Each row is a point on a landscape with many valleys, with its height.
A ball rolls from a point to whichever of its 2 nearest points has the largest drop for the distance, and stops where none of them is lower. Distance is the straight distance between rows; heights are no part of it.
Q388 (h 73.4): 6, 19, -15, -10, 7, 8, -21, 15, -21, 26, -10, 9, -3, 5, -21, 5, -12, -15, 3, 5
Q629 (h 63.2): 14, 5, 22, -10, 23, 11, 4, -11, 5, -4, -2, -14, 4, -7, 6, 9, 7, 23, -2, -1
Q319 (h 68.0): -8, 10, -6, 2, 3, 5, -23, 4, -16, 2, 7, -2, -8, 24, -30, -6, 2, -6, 9, -9
Q226 (h 28.7): -9, -2, 15, -1, -20, -32, 0, -2, 5, -9, -7, 2, 6, 16, 2, -10, -7, 16, 7, 8
Q231 (h 57.3): -8, -6, 3, 3, -13, 31, 16, -15, 6, -9, -1, 3, -4, 22, 4, 6, 7, -2, 0, 1
Q25 (h 66.8): -7, 12, 0, 10, 5, 19, 7, -4, -11, 16, -1, -6, -28, 6, 11, -12, 14, -4, 25, 9
Q214 (h 33.3): 3, 0, -3, -14, -17, 25, 12, 4, 18, 4, 2, -7, -7, -22, 8, 2, 1, -18, 6, 19
Q538 (h 74.9): -14, 18, -10, 11, -1, 15, -7, 12, -3, 31, -9, -5, -20, 6, -24, 10, -12, -16, 16, 9
Q465 (h 13.5): -12, 6, 17, 6, -8, -8, -26, -4, -2, -11, -9, -12, -2, -2, 21, 6, -1, 4, 1, -6
Q223 (h 76.5): -7, 5, -11, -6, 2, 1, 34, -17, 16, 10, 23, 22, -18, -5, -25, -17, -10, -7, 2, 3
Q84 (h 46.5): 6, -2, -6, 0, -4, 1, 30, -8, -1, 2, 20, 28, 0, 10, 4, 17, 6, -1, -7, 28
Q601 (h 30.8): -10, 6, 25, 6, -9, -10, -17, -13, -7, -8, -20, -31, 17, 4, 21, -16, 7, -2, -18, -8
Q133 (h 28.4): -14, -6, -2, 10, -9, -13, -31, -14, 6, 7, -10, -10, 8, -5, 6, 5, -8, 17, 13, -12
Q57 (h 28.8): -9, -18, 10, -28, 11, -22, 22, 6, 6, -15, 1, 26, 18, 7, -14, -3, 4, 22, -6, 28
Q722 (h 66.5): 3, -16, -19, 9, -6, 16, 4, 1, -2, -14, 32, 24, -5, 7, -5, 4, 5, -2, -4, -10
Q739 (h 81.6): -7, -26, -4, -18, -4, -36, 17, -4, 7, -5, 8, 7, -3, -2, -23, -9, -9, 11, 4, -4
Q850 (h 84.3): -16, -1, -23, 31, 6, 0, -4, 10, -9, -8, 21, -16, -16, 13, 6, -2, -6, -19, 2, 7
Q541 (h 69.9): -12, 2, -14, 4, -16, 7, -8, 7, -16, -19, 33, 13, -8, 0, 1, -2, -1, -12, -17, 1
Q597 (h 72.7): -4, 3, -20, -6, -16, -7, -4, -2, -15, -5, 13, 0, 6, 11, -5, -12, -12, -18, -9, 4
Q22 (h 87.2): 15, -17, 7, -22, -7, -16, 15, -4, 3, -3, 13, -7, 5, 21, -7, 8, 21, 5, 21, -13
Q793 (h 75.5): -9, 24, 4, 29, 3, 5, 7, -13, -15, 0, 10, -21, 7, -12, 0, -24, 20, -11, 10, 0
Q700 (h 89.5): -3, -15, -9, 0, -19, -15, -1, 7, -6, 2, 12, -6, -7, 21, -2, 5, 14, 6, 12, 3
Q156 (h 45.9): 1, -15, -5, -4, 9, 7, 12, 0, 36, -6, -12, -7, 0, -13, -2, -9, -8, 5, 12, 24
Q765 (h 45.0): -11, -26, -5, -14, -22, -8, 1, -17, 18, -14, 8, 1, -4, -17, 2, -8, -2, 9, 12, 12
Q809 (h 35.9): 2, -20, 10, -1, 24, 12, 1, 8, 30, -17, 3, -1, 25, -10, 10, -11, -12, 11, 4, 10
Q861 (h 23.2): 22, 11, -5, 0, -7, 11, 10, 13, 3, 25, 6, 7, 6, -14, 10, 30, 19, -1, 12, 16
Q36 (h 77.5): -9, 3, -4, -7, -13, -9, 11, -6, -16, 24, -3, 12, -17, -4, -6, 18, -13, 10, 4, 3
Q229 (h 30.7): -3, 29, 4, 26, 8, -21, -5, 1, 4, -15, 6, -12, 7, -9, 11, 20, -4, -13, -20, -25
Q275 (h 42.2): 8, 4, -14, -11, -11, 20, -11, -2, 5, 20, -13, 14, 15, -17, -9, -8, -9, -12, 16, 6
Q552 (h 50.9): 7, -9, -24, -2, -6, 7, 30, -13, -5, 18, 8, 14, -14, 4, 19, 7, 12, -6, 8, 16
Q781 (h 52.2): 9, -13, 35, 9, -13, -18, -10, 8, 16, -14, -20, -5, 22, 21, 9, -5, 5, 2, -25, -9
Q323 (h 53.9): -1, -16, -19, 1, -4, 20, 28, -8, 10, 9, -2, 8, -22, 22, 1, 6, 11, -11, 9, 6
Q887 (h 54.2): -19, 3, -3, -1, -1, 14, -9, 7, -10, -5, -3, -22, -11, -17, -3, 13, -10, -9, -18, -3
Q28 (h 63.5): -11, 1, -9, 14, -8, 7, -13, -3, -9, 9, -4, -6, -14, 3, 1, -4, 13, -25, 28, -9
Q146 (h 74.8): 2, 11, -18, -11, -3, 5, 11, -17, -3, 9, 22, 12, 0, 5, -12, -14, 2, -8, -10, 7
Q764 (h 79.1): -18, 8, -10, -3, -8, -3, -16, -4, -27, 4, 0, 10, -33, -2, -3, 12, -13, -1, -5, -1
Q358 (h 40.4): -22, -3, -1, -9, -23, -22, 4, -7, 7, -12, -6, -14, -13, -4, -4, -12, -15, 7, 7, 2
Q256 (h 79.6): -8, 29, 4, 19, 1, -14, 10, -8, -13, 1, -16, -12, 10, -12, 0, -19, -3, -16, 6, -14
Q606 (h 21.8): -10, 19, 2, 14, 12, -9, -3, -10, 6, -7, 12, -12, 6, 9, -4, 24, -12, -3, -9, -12
Q962 (h 53.0): -3, -9, 1, -14, -8, -1, -5, 1, -7, -10, -14, -14, 8, 4, -5, -8, 0, 1, -11, -20
Q713 (h 58.4): -9, -6, -5, 17, -3, 2, -12, 15, 4, 1, -9, -5, -3, -10, -19, -17, 1, -14, 27, -15
Q393 (h 68.1): 12, -5, 25, 5, 16, 3, 8, 2, 10, -16, -25, -6, 9, 5, 28, 2, 1, 13, -1, -6
Q726 (h 46.8): 21, 6, -14, -16, 3, 10, 3, -9, -3, 10, -11, 13, -6, -9, 0, 6, -13, -5, 7, -4
Q908 (h 40.0): 2, -11, 8, -16, 8, -6, 21, -4, 7, -7, 1, 34, 9, 2, -7, 18, 5, 7, 0, 26
Q372 (h 48.3): 20, 3, 5, 5, 16, -29, -10, 15, -16, 9, -3, 15, -3, -6, 17, -3, -1, 8, -14, -24
Q960 (h 30.6): 8, 4, 6, -2, -10, 14, 5, 19, -10, 8, -6, 16, 5, 2, 3, 20, 11, 2, 2, 22
Q102 (h 82.4): -9, 19, -12, 28, 14, -2, -3, 18, -28, 0, 0, -11, -15, 15, 17, -1, 0, -13, -12, 12
Q219 (h 41.3): 3, 15, 18, 11, 9, -23, 0, -2, 11, -19, -2, 5, 18, -26, 1, 26, -11, 6, -17, -29
Q680 (h 60.0): 14, -14, -8, -2, 11, 2, -8, 27, -8, -6, 3, -15, -6, 2, -2, 3, 2, 1, -5, -20
Q396 (h 38.1): -16, -11, 2, 0, -3, 0, -41, -10, -9, 11, -15, -13, -1, 7, 4, -18, -10, 18, 15, 5
Q531 (h 50.2): 4, -6, 20, -7, 19, -6, -1, -3, 13, -25, 1, 2, 7, -22, -9, 16, -7, 15, -25, -18
Q949 (h 46.7): 20, 16, 14, 19, 20, -8, -19, 13, 1, -3, -16, 6, 11, 12, 14, -14, -16, -13, -14, -13
Q926 (h 49.5): -1, 27, 1, 6, 15, 5, -20, 3, -26, -1, -8, -16, -6, -16, -5, 1, -3, -11, -9, -9
Q566 (h 71.0): -1, 30, 6, 0, -1, 2, -21, 6, -24, 5, -3, 11, 9, 16, -19, 8, -8, -7, 14, -3
Q875 (h 45.8): 3, -2, 7, -17, -18, 8, -23, 16, 2, -26, -8, -23, 8, 4, -9, -6, 3, -13, 2, -7
Q862 (h 41.8): 2, -5, 20, -16, 0, -24, -1, 8, -2, -6, 5, 18, 2, 14, -7, -11, -1, 25, 6, 25
Q931 (h 84.7): 13, -23, -12, -29, -2, -23, 27, -2, 2, -7, -11, -4, -7, 8, -8, -5, 9, 1, 6, -12
Q670 (h 64.5): 12, -4, -13, -6, 3, 2, -11, 22, 4, 1, 11, 7, -7, 12, -27, 10, -2, -4, 3, -11
Q381 (h 76.1): -4, 16, -8, -4, -3, 9, 12, -1, 1, 34, -7, 18, -18, 5, -15, 19, 2, -6, 9, 7
Q75 (h 80.7): -7, 5, -15, 6, 7, 10, -15, 5, -35, 10, 7, -10, -23, 9, 8, 9, 0, -10, -5, 11
Q364 (h 72.2): -5, 24, 16, 13, -8, 11, 18, -16, -6, -3, 12, -4, 11, -4, 4, -12, 16, 4, 10, -5
Q819 (h 31.9): 9, -9, -3, -12, 12, 24, 9, 1, 14, 28, -2, -12, -11, -10, 4, 20, 14, 6, 3, 25
Q477 (h 10.3): -1, -3, -2, 3, 18, -10, 0, -9, 10, 1, 6, -9, 19, 5, 4, 15, -10, 16, -27, -1
Q686 (h 62.0): -6, -13, 1, 0, -10, 23, 13, -7, -14, -17, 11, 20, 0, 4, -4, -3, 0, 12, 2, -10
Q707 (h 37.5): 12, -2, -12, -10, -27, 27, 1, 4, 19, 12, -1, 22, 0, -11, -3, 5, 8, -23, 2, 7
Q896 (h 42.3): 6, -6, 25, 9, -12, -8, -4, 1, 3, -5, -24, -22, 25, 16, 26, -21, 18, 5, -36, -11
Q954 (h 52.0): 14, -2, -4, -7, 8, -6, -18, -9, -13, 0, -8, 8, -7, -15, 11, 1, -17, 9, -7, -14
Q658 (h 28.2): 19, 5, -9, -11, 5, 12, 12, -1, 25, 28, 10, 11, -6, -20, 9, 16, 10, -2, 11, 26
Q783 (h 42.1): -5, 13, 2, 17, 13, 2, -17, -10, -10, -11, -1, -16, 5, -7, 1, -14, -8, -10, -23, -27
Q656 (h 69.2): -6, 14, 7, -3, -2, 9, 12, -18, -9, 6, 12, -7, -17, 8, 13, -4, 15, 18, 8, 6
Q515 (h 38.9): -1, -22, 1, -12, -28, 14, 9, -19, 20, 1, 2, -3, -2, -18, 15, -4, 17, 1, 11, 19
Q624 (h 35.6): 22, -2, 1, 8, 24, -21, -2, 16, 3, 6, -14, 11, 9, -5, 15, -23, -17, 2, -14, -16
Q727 (h 50.8): 18, 18, 13, 19, 21, -10, -19, -3, -6, -5, 2, -3, 9, -13, 15, -30, -4, -11, -22, -27
Q878 (h 51.8): -4, -5, 0, 3, 6, 1, -8, 9, 21, 5, -15, -4, 2, -13, 1, -10, -12, 2, 27, 5
Q983 (h 58.1): 1, -22, 16, -9, 25, 6, 1, -5, 10, -8, -2, 1, 8, -24, -10, 16, 11, 30, -3, -1
Q151 (h 78.7): -7, -15, -18, -5, 8, -15, 24, 5, 16, 1, 20, 14, -8, 3, -25, -21, -9, 5, 8, 0
Q348 (h 23.9): -2, -16, -7, 4, 16, 11, -7, -4, 21, -3, 15, -7, 34, -10, -1, -1, -5, 12, -13, 12
Q310 (h 38.2): 5, 0, 2, -10, -13, 10, -1, 26, 0, -14, -1, -6, 12, 5, 1, 12, 6, -9, 4, 11
Q234 (h 61.2): 10, -23, 25, 5, 8, -12, 14, 8, 9, -3, -23, -4, 26, 16, 11, -1, 9, 16, -15, -6

For each start below, name the point where the ball stops.
Q931 -> Q57
Q764 -> Q861
Q793 -> Q477
Q629 -> Q477
Q670 -> Q861
Q393 -> Q465
Q541 -> Q57

Call two points neighbours if one is among the 2 nearest of the other. Go from one point of each pair to the other, from neighbour to neighbour, staying as low as possible. Name the highest point that can't be avoided.
Q477, Q465 -> Q393
Q57, Q783 -> Q954
Q226, Q214 -> Q765
Q226, Q57 -> Q862
Q783, Q624 -> Q727
